Points on a hilly landscape, in no order, each with its height.
A ball rolls from a point to the lowest of its 3 nearest points, and stops where none of them is lower. Distance is the straight distance between rows; heights are no part of it.
Sema (h 353): -297	294	105	-539	71	233	-8	-470	-223
Mizu (h 425): 452	-224	-14	410	-601	534	175	379	94
namo (h 333): -111	81	-22	-52	225	-191	-81	-85	-40
rifi (h 203): -221	330	196	-641	176	-156	49	-509	-78
fufev (h 474): 115	-305	-48	611	-455	600	29	174	-58
Vono (h 467): 36	-233	-72	523	-264	342	-30	161	-107
Fomu (h 514): 147	-210	-56	370	-2	-245	-89	175	-73
per (h 527): 321	-228	-55	307	-263	130	33	304	-125
nagi (h 375): -11	228	147	-516	247	-316	15	-189	-190
pid (h 470): -634	321	80	-527	104	169	132	-777	491
velet (h 417): 73	33	4	-174	37	112	-17	122	-257
pakap (h 182): -394	-32	-95	420	22	333	-171	-98	-9
gup (h 139): -167	296	200	-624	274	-420	55	-398	34
ruza (h 574): 381	-183	-31	110	21	-297	1	332	-168
zade (h 631): 258	-198	-56	213	-87	-72	-16	296	-155
par (h 773): 584	-323	8	430	-615	216	181	412	123
gelus (h 325): -176	104	29	-200	362	-464	-26	-144	171
rebup (h 415): -69	190	81	-401	183	-112	-35	-165	-230
kep (h 540): 276	-434	-49	588	-239	-196	-71	234	-61
keku (h 78): -312	248	141	-498	323	-345	59	-403	277
legov (h 98): 220	75	42	-318	94	-113	0	140	-304
duzud (h 803): 517	-164	-49	141	-306	62	141	459	-66
numo (h 176): -258	208	51	-322	287	-254	-37	-291	101
bome (h 557): -319	189	-3	-141	58	404	-136	-234	-183
tabe (h 277): -416	192	6	-176	293	-113	-59	-282	299
Moge (h 258): -197	45	-57	129	254	-268	-111	-59	82
puni (h 147): -341	3	-75	316	103	103	-168	-82	46
Vepi (h 113): -637	235	8	-446	210	131	118	-623	572
guz (h 74): -217	229	123	-503	384	-601	127	-312	434
pedu (h 279): -239	283	145	-550	152	45	12	-463	-163
sigod (h 714): -161	217	38	-386	-34	496	-52	-216	-338
Gev (h 241): -328	95	-62	123	135	190	-144	-114	-48
dozu (h 697): 191	-16	-46	-41	-236	507	62	270	-228
Kosuk (h 331): -298	132	10	-124	346	-346	-30	-182	355
lal (h 624): -110	134	6	-215	35	261	-63	-37	-295
Mator (h 849): 619	-238	-48	169	-331	-62	145	499	-56
Rabo (h 567): 410	-470	4	542	-270	-371	-50	274	-14
bule (h 122): -219	136	28	-257	441	-623	30	-172	506
siz (h 598): 407	-94	-56	99	-332	350	136	426	-69
sog (h 487): 10	-172	-100	438	84	-257	-140	93	16
Deto (h 260): -312	122	-33	-1	183	87	-131	-159	16
rad (h 615): 591	-166	-17	323	-632	359	248	454	164
rof (h 735): 345	-133	-56	-5	-105	23	69	335	-198
pab (h 469): -92	-168	-118	454	-1	-48	-141	33	-3
muter (h 167): 310	2	15	-209	155	-280	13	229	-237
nuru (h 405): -67	-71	-71	266	-213	603	-39	179	-200
Tegi (h 503): 6	-108	-80	329	138	-433	-130	107	59
nunid (h 202): -315	50	-76	168	201	-72	-139	-95	133
tokan (h 601): 166	-67	-50	41	-76	147	2	194	-208
balap (h 620): 178	-66	-36	69	89	-160	-50	174	-153
zur (h 15): -349	190	87	-496	339	-393	137	-423	549
fel (h 550): 201	-64	-101	156	-426	705	125	330	-69
Voze (h 379): -60	-63	-59	195	-42	225	-68	113	-196
Buv (h 373): 147	165	183	-523	285	-438	15	-65	-218
Pozu (h 295): -158	22	-65	101	323	-450	-116	-53	245
Zusuk (h 552): -465	283	27	-288	165	249	-75	-438	35
kope (h 144): 402	-257	-32	323	-417	324	120	366	-72
bol (h 60): -466	139	-39	98	196	197	-106	-230	154
nuf (h 338): -53	137	65	-257	384	-533	-43	-124	82
butos (h 796): 634	-213	-28	262	-505	188	221	488	100
Nekib (h 551): 356	-272	-45	315	-63	-321	-34	297	-135
Des (h 372): -400	149	-38	34	92	328	-128	-178	-52
Bovit (h 204): -140	42	-69	106	-40	397	-93	50	-232
Teseb (h 483): 196	-227	-57	428	-483	623	119	280	-51
Nosoz (h 378): -482	259	55	-327	242	-17	-4	-463	255
fek (h 355): -3	143	79	-325	326	-427	-41	-86	-89
gita (h 546): 229	-320	-70	479	-24	-486	-131	198	2
Rif (h 480): 320	-124	-70	284	-532	604	165	370	13
riso (h 266): -350	373	175	-570	140	-39	47	-629	71
nosi (h 172): -126	243	145	-524	327	-554	48	-314	111
reg (h 301): -317	241	77	-299	236	-35	-52	-302	4
bevu (h 723): 484	-406	-31	478	-422	1	61	346	-33
numu (h 326): 41	-18	-9	18	269	-476	-98	44	-14
Fon (h 20): -472	228	61	-531	233	-168	177	-541	606
bemaf (h 497): 200	-331	-67	548	-255	69	-39	210	-98
tibof (h 458): -139	-122	-86	482	-80	171	-141	68	-75
bal (h 756): -58	124	-36	-204	-98	562	0	11	-290
zef (h 881): 836	-451	53	398	-648	-167	205	462	199
lod (h 762): 297	-42	-39	-88	-148	239	63	318	-236

For each start below, name the point where the ball stops.
fek -> zur
Sema -> zur
Vono -> Bovit
gita -> Bovit
lal -> legov
numu -> puni
pedu -> zur

For each start below, name every point that the ball comes to, in order.
Buv -> fek > nuf > nosi > guz > zur
nagi -> fek > nuf > nosi > guz > zur
Pozu -> Moge > nunid > puni
